Points, in no order, along strands that fork, close into loops and pass close to each other.
Points whose rows are less than 66 apart are linked; no others are. Some points are linked to none.
tak: [  7   4 -22 -19 -13  31 -30  11   7 -10   9 -23  37  13 -15  20   8  18
  25  -9  13 -21  28  14  46 -18  37]
Fuzog: [-16  22  -3   4  31  -5   4 -11  -5  10   7   4   2   8 -25 -35   8  -4
 -11  13 -19  -9  15   8   3   1 -11]
fim: [-35  21   5   7  16   5   3 -35 -24   7  -3   7  -1 -15 -34 -40  28   3
 -17   6 -28 -17  12   9 -10  -8 -14]
Moz: [ -9  17 -11   9  41  -6  14   6 -12  18 -13  10  -7   2 -17 -44   4   3
 -25   1 -41   2   9   9  -4  10 -20]
pag: [ -4  -1  -3  19   9  22 -16  22 -12   6 -52 -12  -3 -14 -11  17  -1  54
 -24 -35 -42   2  20   6  26  11  -5]
sugam: [ 32 -36  -7 -12  14  12  14  43  39  -1  -7   6  -6  -1  59  23 -23   2
   2 -21   7   7 -19  13  12  43 -15]
kot: [ -3 -15  -6 -15 -52   7  21 -54 -19 -23   6  21  13 -26  14  14  22 -16
  32   0  42 -14 -28 -14 -30  -8  14]
sefup: [ 40   6 -51 -45  -8  10  23 -21 -22  28   0   5  21   9 -33 -24   4 -11
   4  -4 -27  -8   5  32 -10 -26  19]
libo: [-12  17  21  22  18   4 -25  55  19   0  -7 -11  -3  13 -14  50 -11  38
  -9 -18  -7   0  20  -2  54   2   8]
pumop: [ 21  36 -11  -3  14  12 -37  23 -11  -6  22 -18  11  11 -38 -13   0 -13
  -2   0 -28  -6  28  16  25 -27  44]
Dom: [ 49  -6 -43 -36  17  19  16  17  -8  21 -24 -10  14  12 -16 -20 -25   6
   3 -25 -36  11  10  29   6   4  15]
kifa: [-18  -7  13  24 -42   1 -24 -40 -26 -21 -26  -6  -2 -43  -5  12  26  32
  -6 -16  17   0   3 -25  -2 -18  11]
Tisef: [  0 -14 -41 -28 -32  13  34 -53 -24  13 -14  27  31 -11 -13  -9  33   7
  17  -6   4 -15  -6  15 -22 -24   6]
tubo: [-11  39 -38 -30  12  15 -28  15  -9   1  36 -10  35  23 -35 -26   4  -6
  20  21  -2 -20  18  20  17 -26  32]
Gad: [ 12  15  -7   3  27   4 -16  44  27   0  24 -10   8  28   8   2 -16  -4
   5  11  10   9   5   3  15   6  14]
vizi: [ 21   0 -37 -31 -21  17  -4  -2   3   2  13 -11  36  16 -21   5  11  -1
  23   2   5 -21  18  18  22 -25  28]
pazud: [-25 -30 -43 -19  31   8  30  -1  10  16 -33  14   8   0  23 -23  -1  35
   5  -4  -5  -7  -6  22  13  44 -44]
gim: [  8 -32 -43 -32 -32  23  28 -30 -15   6 -27  19  28 -11  10   2  20   7
  14  -8  12 -16 -11   9 -10  -2  -8]
Bez: [-41   2   4   9  39 -28  20   2  12  17   1  13 -12  17   5 -35  13  18
  -5  22   1  -4   3  14  -2  19 -44]
lete: [-39   0  13  25  -5  -4 -14 -13 -13   1 -28   0 -18 -16  -8  -2  12  36
 -26  -6 -17  -5   8 -12   2   3 -29]
sus: [ 15  -1 -27 -26 -23  13  17 -41 -35   8  -5   6  20 -15 -22 -15  23   2
   7 -22 -20  -4   4  10 -15 -29  21]
gunit: [  6   9  -5 -20   9  -3  30 -30  15  12  40  14  11  10  -4 -26  -6 -46
  27  31  14   0 -16   6 -38   3 -11]
donu: [-66 -23  32  14   2 -42   5  19  21   9 -27  14 -27  17  16   1  18  41
  -5   2   1  -4  -9   1   0  20 -55]
rame: [ -7  28 -24 -27  -9  15 -24  -6   1  -7  43 -10  38  28 -36 -11  18 -15
  30  29  17 -27  16  15  10 -33  33]
Vit: [-14 -36   0 -19 -41  19  11 -37  -1 -23  -1   7  14 -18  34  25  19  -3
  18   5  47 -31 -15  -5   5   3 -14]
zaz: [  4   7  16  18  23 -32  23  32   5  25  -4  11 -35  18  14 -13   0  -8
 -22   0 -21  35 -14  -8 -29  16 -35]
fivip: [-12 -34 -33 -19 -39  12  12 -43 -18  -6 -34  12  18 -32  12  -1  25  22
  12 -13  18  -6 -16  -5 -14   4 -11]
vezi: [-32  12  49  20   2 -23 -20  49  32  -9  20 -14 -15  37  -2  44  -5  14
   3  14  23  -8  19 -12  40  -7   7]
semut: [  4  18  21  22  18 -12   4  42  -4  14 -11  -5 -32  16  -4  16  -6   2
 -31 -15 -45  23   2 -17   6   3 -10]
maf: [ -2 -16   0   2  -5  19 -11   7  26 -10   4 -15  15  11  16  23  -6  13
  15  -1  26 -16  15  10  36  11  -1]
ponu: [-11  27  15  21 -25 -13  -3 -57 -30  -8  -8  19 -23 -50 -29 -31  16  -2
   5 -11  -2  11 -20 -22 -41  -7  22]
mufor: [ 42  16 -14   8  37   7  -3  64  20  17  -6  -7   0  21   5   4 -29   1
  -7 -22 -26  29   9   9  15  12  16]
geb: [ 25 -26   1 -12 -36  19   4 -20  -1 -21   9  -8  15  -5  29  33  -4 -23
  19 -10  31 -11  -6  -9   5  -4  14]
razun: [ 10  20  18  33 -20 -28 -15 -14 -30  -5 -25  15 -37 -41 -26  -1  -9  -2
 -26 -17 -20  31 -20 -39 -36  -1  15]
tor: [ -8  38  -9  -4  34  -1 -11   0  -3   2  27   0  12   9 -44 -42   8 -22
  -5  20 -24 -11  16  14   2 -14  18]
Nenun: [ -9   5  13  18 -38 -17  -4 -54 -22 -22  -6  14 -15 -45 -11  -9  14   1
  13  -9  28   8 -20 -26 -41   0  21]
dakeb: [-44  -5  28  11 -14  -4   0 -45 -10  -8   0   1  -9 -18  -3  -9  20  16
   0  19  17 -14   4  -6 -16  -5 -23]
puv: [-12 -33  19  10 -58 -14  -8 -37  -4 -42 -14   8 -13 -48  29  21   4  11
  10  -4  59  -5 -28 -28 -18  10   5]
Taz: [ 18  -1  -3  18   0  31 -23  18 -18   1 -41 -24   9 -14 -10  32  -3  42
 -13 -46 -31  -2  31  10  38  -2  18]
zemo: [-14 -10  26  25 -53 -21 -11 -49 -13 -36  -9   4 -22 -47   2  15  11   9
  11  -4  47   2 -18 -33 -29   2  22]
Riniv: [  8  -8 -12  -6  29 -11  29   3  17  17  14  12  -1  18  17 -28 -11 -19
   2  13   1  14 -10   7 -19  23 -25]
nuso: [-39  32  30   8  34 -53  11  59  19  17  18   6 -25  43 -12 -16  14  -3
  -6  29   5  13   2  -1  18   1 -16]
Rana: [-12  21  45  40 -31 -13 -27 -14 -36 -19 -14  -5 -29 -33 -29  30  10  -1
 -26  -5 -22   8  -4 -41  -5 -27  21]
livud: [  8  39 -23  -8  49  -5  -3  27  -4  16  20   2   8  18 -36 -50  -8 -22
 -16  11 -40   7  10  18  -1  -5  15]
dut: [ 22  20  55  33 -12  -9 -21   3 -12  -8  26 -16 -22   7  -9  40 -16 -34
  -7   9  -1  12  10 -25  -7 -30  28]
bifu: [-52 -20  21  -1   3 -20  24 -39  17   0  16  12  -7   1  15 -20  14   4
  12  37  32 -21  -8   6 -23  15 -45]
mezi: [ 26  -3 -45 -39 -21  35 -19  34  19 -13  16 -10  46  25   7  28  -8   1
  36   6  25 -24  -1  21  30  -6  33]
votu: [ -5  11 -37 -29   8  16   8 -21 -22  11  -9  -4  25   1 -42 -32  26  14
   0 -10 -29 -27  27  29  20 -22  15]
lubi: [ 36 -20 -27 -39 -19   7  37 -20  -3   4   8  31  19  -4  18  -3 -10 -44
  19   8  15  -3 -32   6 -33  10  -6]
zaf: [ 57  13   0   5   5   6 -19  12 -19   3   6 -18   2   4 -12  10 -21 -28
 -13 -25 -33  18  19   3   3 -21  38]
Fosef: [-37  22  30  24 -16 -16  -7 -46 -22  -3 -15  17 -24 -45 -31 -25  20   5
 -18   6  -5   3 -15 -21 -32 -11  -2]
zeve: [-48   2  10  18  23 -10   0  -7  -3   7 -13   8 -12   5  -8 -19  15  30
 -16  10 -11 -15  13   3   8  10 -37]
tetes: [ -7 -21 -41 -32  -6  14  21 -27  -1  13 -14  13  33   4   0 -12  15   4
  20   7  13 -22   5  17   1   9 -19]
vel: [  9  17  22  18  17 -19  19 -12 -10  12  14  16 -27  -2   2 -18 -10 -26
 -13   5 -17  29 -16 -12 -48   1 -14]
Salo: [-25   6  38  37 -38  -3 -34 -28 -28 -22 -21 -16 -17 -30 -17  34  23  24
 -18  -7   2  -7  13 -27   6 -28  14]
Fuz: [ 28  24   4  15  23   4 -18  43   7   8  -2 -13  -4  17 -11  17 -18   2
 -15 -14 -30  11  21  -2  23  -1  20]
Pap: [ 52  -1  -7 -10  13  -2   7  27  31   2  37  -5   7  27  27  -3 -29 -52
   9  11  13  22 -14  -3 -21  10  12]
beda: [ 23 -18  21  -8 -23   6   8 -19  10 -24  29  -2   5  -1  32  22 -17 -39
  18  12  40  -8 -16  -7 -11  -3   7]
Bilim: [ 14 -38  -5   8 -23   7  -4   7   0 -11 -33   6 -13 -27  44  19 -22  18
 -14 -25  10  21 -20 -10  -8  25 -18]
geme: [-38  41  52  26  18 -16  10 -22  -7   3  27  13 -24  -1 -38 -24  20 -32
 -14  33 -25 -10   0  -5 -25 -18   0]
Viza: [-65 -22  32  12   1 -32  12 -27  15   2  -5  15 -17  -2  16 -22  14  23
  -1  31  20 -12 -13   3 -26  11 -53]
fov: [ 34   8 -40 -39 -13  16   1  -8 -12  14   8  -7  29  12 -32  -6   7  -5
   9  -6 -18 -12  18  22   9 -35  33]
matiz: [ 41   0 -34 -39 -17  10  17 -11  10  11  28  13  34  20  -8  -5 -11 -45
  26  23  13  -6 -15  17 -22 -13  15]
dugut: [-26  17  36  27   4 -18  -4 -11  -8   4   3   6 -26  -5 -15  -1   6  -2
 -22  13 -15   1  -2 -17 -19 -11 -17]
Tokip: [ 18 -16 -18   2 -11  21  -5  -7 -21   2 -37 -11   0 -23   9   5  -5  26
  -6 -33 -15  13   6   0   2   3  -2]
Kored: [ 30  35 -13   0  29   6 -30  45   1   3  11 -13   7  21 -23  -7 -18  -7
  -8  -8 -32   9  22   9  26 -13  39]
davob: [ 29   1   7  26 -15  22 -30   8 -33  -5 -35 -22  -5 -18  -8  32  -3  18
 -18 -42 -35  12  22  -5  19 -16  27]
bevad: [ 39  -5 -33 -16  31   8  19  19  -2  22 -19  -2   2  11   0 -25 -24   1
  -9 -19 -37  21   1  17  -9  16  -1]
zuted: [ -7  15   8   9  -3  19 -42  14  12 -17  16 -25  22  14 -15  27   5  16
  13   6  23 -22  34   5  51 -17  30]
fosu: [ 25   8 -23 -26   8   4  13 -13   9  15  34   3  21  18 -14 -22 -10 -42
  21  14   1   2  -5   8 -24  -5   8]
Tosun: [ 17 -35  -3 -31 -13   4  25 -11  13 -13  12  20   2  -8  53  11 -12 -33
  14  12  36 -18 -36  -4 -17  25 -26]
zez: [-53 -24  13  18  -4 -20   0   0  15   9 -36  15 -24  -6  19  -8   7  46
 -16   5   2  -1 -10  -2  -8  23 -54]
melek: [ 25 -32 -10  11 -40  12 -13  -5 -14 -22 -39  -5  -7 -40  35  28 -13  22
  -3 -41  16  22 -16 -16  -4  14   8]
Bak: [-61 -10  46  22   5 -36   0  23  21   1  -5   2 -24  28   7  21  11  30
  -2  11  13 -12   9  -7  17   8 -37]
mife: [ 31  12  -3  20 -12 -10 -11 -14 -41  -2 -23  10 -21 -37 -12  -8 -12  -4
 -18 -31 -26  34 -14 -20 -36  -4  22]
tifo: [ -7  18   7  22  20 -16  10  13 -19  17 -23  15 -33 -12 -15 -23   1   0
 -44 -10 -51  28 -17 -17 -31   4 -20]
tif: [-22 -25   5 -17  17 -20  15  16  47  -7  28   8  -2  23  39  -8  -1 -10
  21  34  44 -17 -16  16  11  27 -27]
mupe: [ 51 -15 -54 -44 -15  18  26  -3 -18  21 -19   0  20   8  -9  -6 -10   3
   7 -20 -21   3  -3  29  -1 -11  18]
molu: [ 31 -23   5  15 -12   5   2   9  -2  -8 -14   2 -14  -9  39  24 -30  -5
 -12 -22   3  29 -18 -13 -16  17  -8]
Fisol: [-81   2  54  14  16 -49   7  33  27   5   7   5 -19  35  -1   7  14  25
   6  28  25 -19  10   0  27  -2 -29]
der: [-14  19  49  32  -9  -5 -30   0   4 -13  20 -24 -10  15 -18  39   0 -10
  -6  20   9 -17  28 -20  24 -27  18]
kat: [ 21  27  20   8  29 -21   9  14  19  14  38   1 -15  24  -3 -18 -11 -45
  -4  26  -5  21  -4  -6 -30  -4   4]
biziz: [ 13 -17  -1 -10 -39  11  15 -45 -18 -20  14   4  20 -10  10  23  14 -26
  25  -3  31 -11  -9  -6 -11 -21  14]
ninov: [ 14 -15 -31 -37 -17  26  -9  22  31 -14  15   0  39  19  22  24  -4 -10
  35  16  40 -35 -10  14  29  11   9]
fotef: [ -5   7  17  17  12 -34  23   8  -2  22  -5  22 -39  -4  11 -28  -6 -10
 -25   5 -20  41 -32 -14 -53  13 -34]
ludu: [  9  34 -42 -30  27  12 -22  33  -6   8  21  -9  29  28 -28 -29 -15  -2
  10   8 -16  -4   8  21  13 -13  30]
Mas: [  2 -26 -39 -23   0  30  12  -1  -4   7 -38  -7  23  -4   2  -1   6  39
  12 -25  -8 -13  12  21  27  16 -11]
nor: [  3   0   9  30 -20 -19 -16  11 -16   2 -47   2 -36 -36  -6  16 -15  25
 -39 -28 -32  32 -17 -41  -9   7  -6]
puvus: [ 17  20  47  27   2 -19 -15  31  17  -3  31 -17 -23  29   0  40 -14 -30
 -10  15  -1  15   9 -25   2 -18  17]
zet: [ 43 -31 -33 -28 -26  24  19  -2 -18  -3 -22   1  15 -13  29  15 -14  -7
  11 -30   2   8 -17   6  -8   7  10]
fibib: [-22 -30  -3 -17 -32  23   5 -32   9 -21   1  -8  23   0  14  25  29   8
  25  10  45 -43  11   2  29  -4  -7]
zuver: [-30  33  16  22  18   0   2 -26 -26  -2   1  12 -11 -19 -51 -36  24 -22
 -31   8 -48  -5   6   8 -14 -15  -4]
vasu: [-35 -20  -7 -11 -26  21   0 -46  -4 -10  -5  -9  29  -6  -4  11  42  25
  20   3  29 -35  21   1  24  -9 -13]
rik: [  6  25  26  18  19 -12 -19  38  28  -6  35 -12  -8  38   5  16 -12 -16
   3  27  16   8  13  -8   9  -7  18]
tarab: [-16  34  20  23  29 -11  -3  52   2   4  -2 -10 -24  22 -26  18   5   4
 -31  -9 -45   9  12 -16  36  -2   7]
kar: [-21  -9 -19  -8  40 -15  18  40  39  10   3  13   2  22  28 -12  -4  18
  12  11  21  10 -10  26  30  34 -28]
Volo: [ 34 -19 -39 -41   8   3  32   5  21  15  12  19  21  17  21 -16 -18 -42
  17  23   9  -5 -27  10 -22  21 -12]
kaz: [ 50  -3   1  15 -15  16 -23   3 -27  -4 -12 -22   1 -11   0  27 -14  -4
  -4 -40 -25  19  18  -4   9 -23  34]
malu: [ -9 -14 -32  -6  47   1  24  27  10  25 -38  10   1   5  11 -23  -9  44
  -5 -13 -20  13   2  25  17  41 -30]
begep: [-17  -6  -3 -12  17  -4  -5  23  42 -10  34  -3  12  29  23  -3  -5  -5
  21  34  44 -15  -4   9  21  14  -4]
nopu: [ -4 -26  10   1   4   5  -2  15  36 -14   6  -6   1  10  39  26 -11  10
  11   1  32 -12  -3   7  26  24 -15]
feb: [ 16  27 -21 -12  12  16 -17   8 -23   0   4 -15  13   4 -49 -30   8  -4
 -15  -8 -46 -11  30  27  31 -28  39]
biki: [-18 -13  -3   1  26 -17  26  -9  10  15   5  14  -9   7  21 -30   2   0
  -4  17   1   9 -13   7 -25  25 -45]
vedis: [ 24 -23 -37 -30  27   2  29  29  37  10  11  14   8  18  43 -13 -15 -22
  16  14  10   3 -24  13  -3  41 -16]
gurof: [ 25 -18 -11   0   0   9   9   1  -8   7 -15  -3  -3  -5  23  -2 -22  -1
  -7 -21 -13  19  -2   0 -14  13 -11]
kilu: [ -7 -18  27   1 -11  -2  14 -30   7 -10  26   2  -3  -3  24   4  -5 -24
  12  23  35  -1 -14  -4 -26   4 -14]
zag: [ 70 -23 -28 -18 -17  15  16   7 -25  -2 -12  -6   5  -7  23  11 -33 -25
   5 -38  -8  29 -18   3 -20   1  24]
kope: [-12  23  25   0  -4   5  -1 -49 -12  -4  32  -6   6  -6 -27 -13  21 -22
  12  16   8 -18  12   0 -17 -25  11]
Fen: [  2  -3  20  29   1   8 -17  26   6   2 -16 -12 -12   5   5  44 -11  27
 -10 -25 -11   6  17  -8  32   5  -6]
Lefog: [-11 -14  -8 -19 -28   5  26 -57 -11  -3   6  26  12 -20   6 -10  15 -19
  26   9  26  -7 -28  -3 -38   2  -9]
foge: [-28  36  45  17  20 -19  20 -32  -1  12  32  15 -23   0 -16 -36   7 -34
   1  33  -9  -1 -12  -2 -43  -9  -9]
levu: [ -5  23   2 -11   6   7 -12 -18   7  -5  40 -10  22  11 -33 -14  10 -24
  19  29  13 -18  18   5   1 -21  16]
Lidu: [ -3  16  40  36 -28 -28 -21  -2 -28 -12 -12  -5 -43 -27 -19  32  -9   0
 -26 -10 -19  27 -20 -48 -18 -11  18]
Zuf: [ 10  -5 -26 -17  13  18  -6  27  25   0  11 -10  24  19  10   1 -16   6
  18   2  16  -5   8  12  28  15   8]
kodi: [ 34  12   2  15  34 -19  23  44   3  28 -12   6 -28  19  15  -9 -15 -14
 -24 -17 -37  41 -10  -6 -24  17 -13]
buviv: [ -4   5  -8  12 -20   3 -18 -28 -39   0 -41  -1  -3 -49 -24 -19  21  25
 -22 -25 -27  11   0 -12 -11 -11   8]
sep: [-15 -21  20  22 -28 -20  -5 -16   2 -11 -20  11 -27 -26  21   9 -11  15
 -17  -6  19  18 -24 -25 -25   9 -22]
Mig: [-41  -5  12  -5 -12  11   3 -51  -8  -8   7  -5  16  -5 -15  -4  32  10
  16  20  27 -30  16   0   2 -11 -13]
nunol: [ 18  21  22  14  17 -11   5  -7   0   7  23   4 -16   8  -6  -7 -14 -36
 -10   5 -18  17   2  -7 -28  -9   0]
pob: [-38  11  31  12  17 -19 -13  43  39  -4  17  -2  -5  32   8  22  -7  21
   8  20  35  -3  10   5  38   0  -8]
kig: [ -5 -25 -19  -3 -19  -8  11 -31  -9  -2 -23  20  -9 -40  15 -21  -6   7
  -4  -8  14  20 -30 -16 -38  23 -18]
teb: [-10 -20  -4 -11  -9   7  19 -35  -3  -4   7   8   5  -8  14  -8   4 -11
  12  12  21  -5 -14   1 -19  10 -24]
doluk: [ 29 -33 -22 -32 -14   2  34  -9  -4  -4  -3  27  -1 -16  47   1 -20 -34
  11  -7  17   6 -43  -6 -36  30 -15]
gis: [ 62 -14 -29 -25 -33  27  -7  10  -4  -4   3 -23  26   6   6  32 -10  -9
  17 -30  -2   0   9  10  19 -24  44]
Vuke: [ 11   1 -30  -6  51   7  21  35   4  25 -36   2   2  10  -3 -30 -16  30
 -12 -22 -40  16   4  25  12  28 -12]
zedof: [-31  22  37  26  16 -13  -5   1   1  -1  13  -7 -18  15 -25   1  12  -3
 -18  22 -13 -13  16  -9   7 -13  -7]
Fug: [-29  13  -6   0  29  -2  -9   8  19   4  11  -3  12  17  -6 -14   0  12
   6  17  17 -12  17  10  31   7  -7]
nufu: [-39  -3  27   4  15 -26  -6  44  46 -10  31  -1  -1  36  28   7  -5   7
  22  37  53  -6  -2  13  23   8  -7]
Bura: [-19  42  32  12  30 -39  -2  77  18  13  25  -7 -30  40 -17   4   8 -20
  -9  22  -5  22   0 -11  18  -4   4]
runo: [-48  29   4   3  25   6 -22  -4  -8  -8  10  -6  18   6 -37 -25  22  18
  -6  21   4 -34  31  13  45 -16   5]
riri: [ -6  -5 -36 -17  25  20  10   1 -10  17 -33  -3  20  -2 -15 -23   2  37
  -1 -17 -25  -7  21  24  21  17  -9]
Lup: [ 60  12   9  10  -2   0  -5  -4 -19   1  25  -7  -6   1  -1  10 -26 -47
   0 -17 -15  31   1  -9 -24 -20  32]
rer: [ 27 -31 -26 -24  -9  25  15   5  12  -3 -11  -2  17  -1  32  16 -12   0
  12 -17  10  -7  -7   9  12  22  -7]
zikup: [-16 -14  30  28 -16  -8 -11  14   8  -3 -15  -7 -22   2  21  41 -12  27
 -16 -11   2  11  -1 -16   7   6 -20]
Gugol: [-64 -26   6   9  -2 -20   3 -28  10   0 -22  12 -11 -12  12 -21  16  44
  -6  17  11 -14  -6   3  -8  22 -56]
nunos: [ -5  -6 -19  11   6  14  -6   7 -20  13 -65  -3  -7 -32 -12 -15   2  47
 -32 -30 -45  10   2   1   2  12 -15]
vip: [ 17 -12 -24 -16  17  -5  37 -16  -5  18   4  20   0  -1  14 -32 -17 -29
   3  -1 -11  19 -25   6 -42  20 -23]
Nug: [ 41 -28   3 -18   7   5   6  43  45 -11  20   1  -4  12  61  26 -27 -21
  10  -4  24   3 -23   4  11  30  -4]
pefa: [ -1  13  22  25  -1 -14  -7  31 -16  10 -27  -7 -37  -9  -6  27  -7  12
 -39 -25 -48  27  -7 -35  -2  -2  -8]
Nubip: [ 64  -1 -16 -16 -12   5   7  -6 -16   2  17  -7   8   4   6   4 -29 -44
   8 -20 -11  24  -6  -1 -23 -15  29]
fone: [  9 -11 -19 -12  30  -5  15  44  42   9  16   6  -1  28  34  -9 -13  -7
   9   9  19  12 -13  16  13  33 -15]
Fopet: [ 31  13   4  -6   0   9 -27  15  21 -14  44 -22  14  24  -2   9 -16 -35
  18  21  19   2   8  -3  -4 -17  28]
dur: [-25 -27 -13   4  -1  17   0 -14  -1   4 -34   0  -2 -15  18  -4   5  40
  -4 -11   3  -6   3   1   7  23 -35]
gupa: [ -6  10   5  22   6 -27   6  -5 -12  15 -21  20 -33 -29  -9 -28  -7   3
 -31  -8 -26  36 -26 -25 -46  10 -20]
tabo: [-36 -19  28  29 -49 -17 -26 -37 -10 -24 -31  -4 -15 -42   2  20  14  39
 -10  -1  32  -3  -2 -29  -2  -8  -9]
Nosif: [ 16  14  51  35 -27  -6 -23 -25 -36 -21  19 -13 -15 -13  -8  38   1 -23
   2  -2   7   9   8 -24 -12 -34  40]
dezom: [ 17 -16 -32 -12 -19   1  15 -28 -27   3 -28  12   0 -35   1 -23  -4   4
   0 -24  -6  22 -23  -8 -37  11  -1]
bonin: [-32 -30 -31 -17  35  -8  27  14  33   9 -11  17   4   8  36 -15   1  28
  15   9  18 -12 -13  27  28  45 -42]
mezek: [ 13 -37   0 -44 -13   5  17  -5  28  -9  14  23  11  -2  54  22  -3 -31
  24  29  45 -43 -27  -1   3  24 -21]
raber: [-14  -2 -45 -33   3  17  14 -23 -13  17 -14   4  32   6 -28 -25  25  19
  15   2  -6 -31  20  23  16  -5  -8]
Tazon: [ 17 -23 -19  -6  34  12  15  51  37   8 -15   1   3   6  32  12 -23  26
   2 -21  -1  15  -4  21  25  44 -15]
puvi: [-32  43  24  18  26  -9 -21  26   6  -6  24  -6  -3  21 -33  -1   9  -3
 -13  30  -5 -16  25  -5  34 -16  16]
ris: [-18 -14 -15  13  21   2  10  13   2  17 -37   4  -9  -5  14 -14  -3  43
 -18 -16 -24   9   3   8   4  30 -35]
nim: [  0  -1  -3  17 -37   0 -21 -41 -42 -16 -32  -7   3 -49 -17  -1  36  35
 -12 -32  -5   8   3 -22  -3 -26  32]
liri: [  5  15 -27 -11  14  14   0 -11 -33   4 -13 -10  10 -10 -46 -31  16   1
 -20 -18 -52 -12  22  27  14 -22  22]
Gav: [  2 -10  -6  -2   5 -13  27 -25  -6   8   2  27 -16 -20  17 -31 -13 -10
  -1   0   4  29 -33  -8 -55  23 -26]
pavig: [ 53   3  -7  10  28   1  13  50  10  24 -12  -1 -14  18  18   6 -31  -8
 -19 -26 -34  40  -1   0  -6  19   4]
tura: [-10  25  20  -1  20 -12  20 -31  10  14  40   9  -1  10 -17 -35   5 -36
  14  33   4  -4  -6   2 -33  -3 -10]
sazed: [-44  14  45  29 -16 -16 -12 -33 -15  -6  -4   4 -25 -26 -20  -1  12   7
 -19  16   1  -8  -3 -19 -23 -14 -17]
gunov: [-58  18  40  12  25 -48   9  33  24  11  17   5 -17  37  -6 -14  16   2
   0  39  21  -5   7   3  15   0 -24]
vav: [ 52 -12 -19 -20   4  15  -3  39  36  -6  27  -8  16  20  36  13 -30 -28
  17   3  17   5 -14   4   6  18  16]
Razu: [-10 -43  21  -9 -53   3  -2 -31   0 -38 -10   5  -5 -37  48  35   9   7
  16  -1  58 -25 -24 -19  -4   8  -5]
noso: [ 18  37   2   0  15   5 -42  36   7 -12  52 -21  15  34 -12   4 -15 -27
  10  22   3   3  13   1  -1 -21  43]
bubiv: [ -3  19  52  26 -25   2 -19 -43 -21 -20  28 -21  -1 -14 -19  27  18 -21
  11  14  20 -10  20 -14  -8 -44  35]
Tig: [ -9  23  30  16  -4  10 -40  -7   0 -18  26 -27  10  12 -26  19  17  -7
   6  19  12 -23  40  -5  31 -33  33]
mufu: [ 55  -9 -44 -36 -23  32  -9  30  15  -2   2 -17  35  16   3  28 -14  -1
  23 -16   5  -8   5  26  26 -12  42]
mitu: [-34  47  -5   5  35   9 -33  25  -5  -7  17  -4  20  14 -41 -25   8   4
  -8  24  -9 -17  26  15  45 -21  22]
vimok: [ 26  11   9   2  25 -15  10  31  35   6  43   2 -11  35  19 -13 -16 -41
   4  19  14  21 -10  -1 -21   7   2]
bekul: [-32  11   4   4   6  12 -12 -26  -6  -7   5 -14  17   3 -25  -9  27  15
   6  11  10 -33  34   3  29 -13  -2]
rut: [ 18  19   7  -5 -20   8  -9 -43 -32  -6  31 -10  16  -9 -31   2  29 -21
  12 -11 -12  -8  15   2  -4 -48  43]
buru: [ 12   6  -6  -3 -18  11  -6 -36 -37  -2  -2  -9  10 -19 -18  -3  21  -2
  -2 -24 -18  -2  12   1  -4 -32  24]
mam: [-18  -4 -32  -1  20  17   3  -9 -23  14 -48  -1   7 -17 -19 -35  15  44
 -17 -21 -40  -9  13  20   8  11 -18]
sigad: [-17 -27  29  22 -15 -19   0   7  15  -5 -16   9 -29  -2  35  22 -12  21
 -14  -5  12  17 -14 -15 -16  14 -32]
leben: [-28  40  40  26  10   2  -3 -36 -21  -6  20   6 -11 -15 -51 -22  22 -33
 -16  20 -32 -11   9   1 -12 -28  13]
Tigi: [ 26 -29 -13   0 -27  32  -7  -2  -9 -10 -31 -17   9 -19  26  32  -7  20
   1 -40   0   8   4   1  14   5   7]
daz: [ 40  11 -16 -19 -22  15 -22   0   4  -6  41 -22  29  21 -12  10  -5 -35
  25  12  13  -5   8   5  -1 -28  42]
nur: [ 17  -8 -23  -6  23  14   2  32  19   9 -10  -7  10  10  11   1 -18  19
   4 -18  -5   9  12  12  26  20  -4]
Medi: [-45 -15  28  27 -27  -5 -25 -16  -2  -9 -32  -5 -18 -22   3  21   7  48
 -16  -5   8  -8   9 -18   7   1 -27]
fikas: [  8  30  34   8 -13   7 -12 -44 -23  -8  37  -9   6  -9 -31   1  20 -35
  14  10  -2  -9  13  -3  -7 -40  38]
beli: [ -3 -10  15  26 -28 -22 -16  -2  -9  -5 -39   7 -28 -35   6  14 -13  24
 -26 -20   2  26 -16 -37 -16   9 -11]
Kalof: [-39 -41  23 -10   5 -22  21 -13  34  -9  18  14  -8   9  44  -7   4  -5
  12  33  41 -23 -17   9 -10  22 -43]
dal: [  0 -30 -10 -37 -13  13   1   5  37 -16  15   9  23   8  38  22   5 -16
  33  32  50 -46 -15   8  24  17 -10]
Lunib: [-22   4  62  28 -14 -22 -16  23  17 -12  13 -24 -28  25  -3  57  -6   7
  -7   9  10 -11  17 -25  20 -18   6]
Lilut: [-21 -30 -26 -13  -5  29   3 -14   4  -2 -25  -4  19  -6  11   9  12  35
  13 -12  11 -24  14  14  28  20 -22]
nekag: [ 53   7 -44 -40 -25  19  -7  16   6   6  30  -8  37  24  -7   7 -13 -35
  25   9   8  -6  -2  19  -7 -22  35]
tes: [ 19 -29  14 -10  -6   9  -1  19  40 -17  21  -6   1   8  50  28 -19 -15
  13   8  39 -14 -13   2  15  17  -3]
pada: [-28  35  17  19  32  -2 -16  66  10   6  -5 -10 -14  12 -29  32   1  30
 -22 -16 -31   8  17  -7  61  -1   9]
zak: [ 14  -1 -15   9 -18  -7  -7 -26 -33  -1 -35   8 -10 -45 -11 -18   0  15
 -16 -29 -14  24 -11 -17 -30   1   8]
kip: [ 46 -18 -27 -21 -30  18   8 -14 -19  -1  -3 -10  21  -3   7  21  -3 -11
  11 -28  -1   4   3   7   1 -22  28]
mubu: [-23  26   4  21  36 -17  18  21 -14  18 -15  13 -27   4 -25 -31  12  -3
 -44   0 -58  15  -4  -3 -13   7 -26]
lameg: [ 12  25 -39 -21  50   6  -2  39  -2  16   9  -3  14  22 -23 -43 -16  -3
  -2   5 -28   9   8  21  12   4  16]

A fork is a point with three links, a tip a point with one. Leave the first point through the second and follow the links. Name the first fork or tip that comes.
Fopet; daz | Fuzog
pag; Taz | zet
kig; Gav | kifa
vizi; fov | malu

How many points has the smallest loop of links through each point below? Write none if it is on no loop.
razun | 9
Fosef | 12
geb | 7
Tigi | 6
beli | 11
biki | 15
sazed | 9
nopu | 8
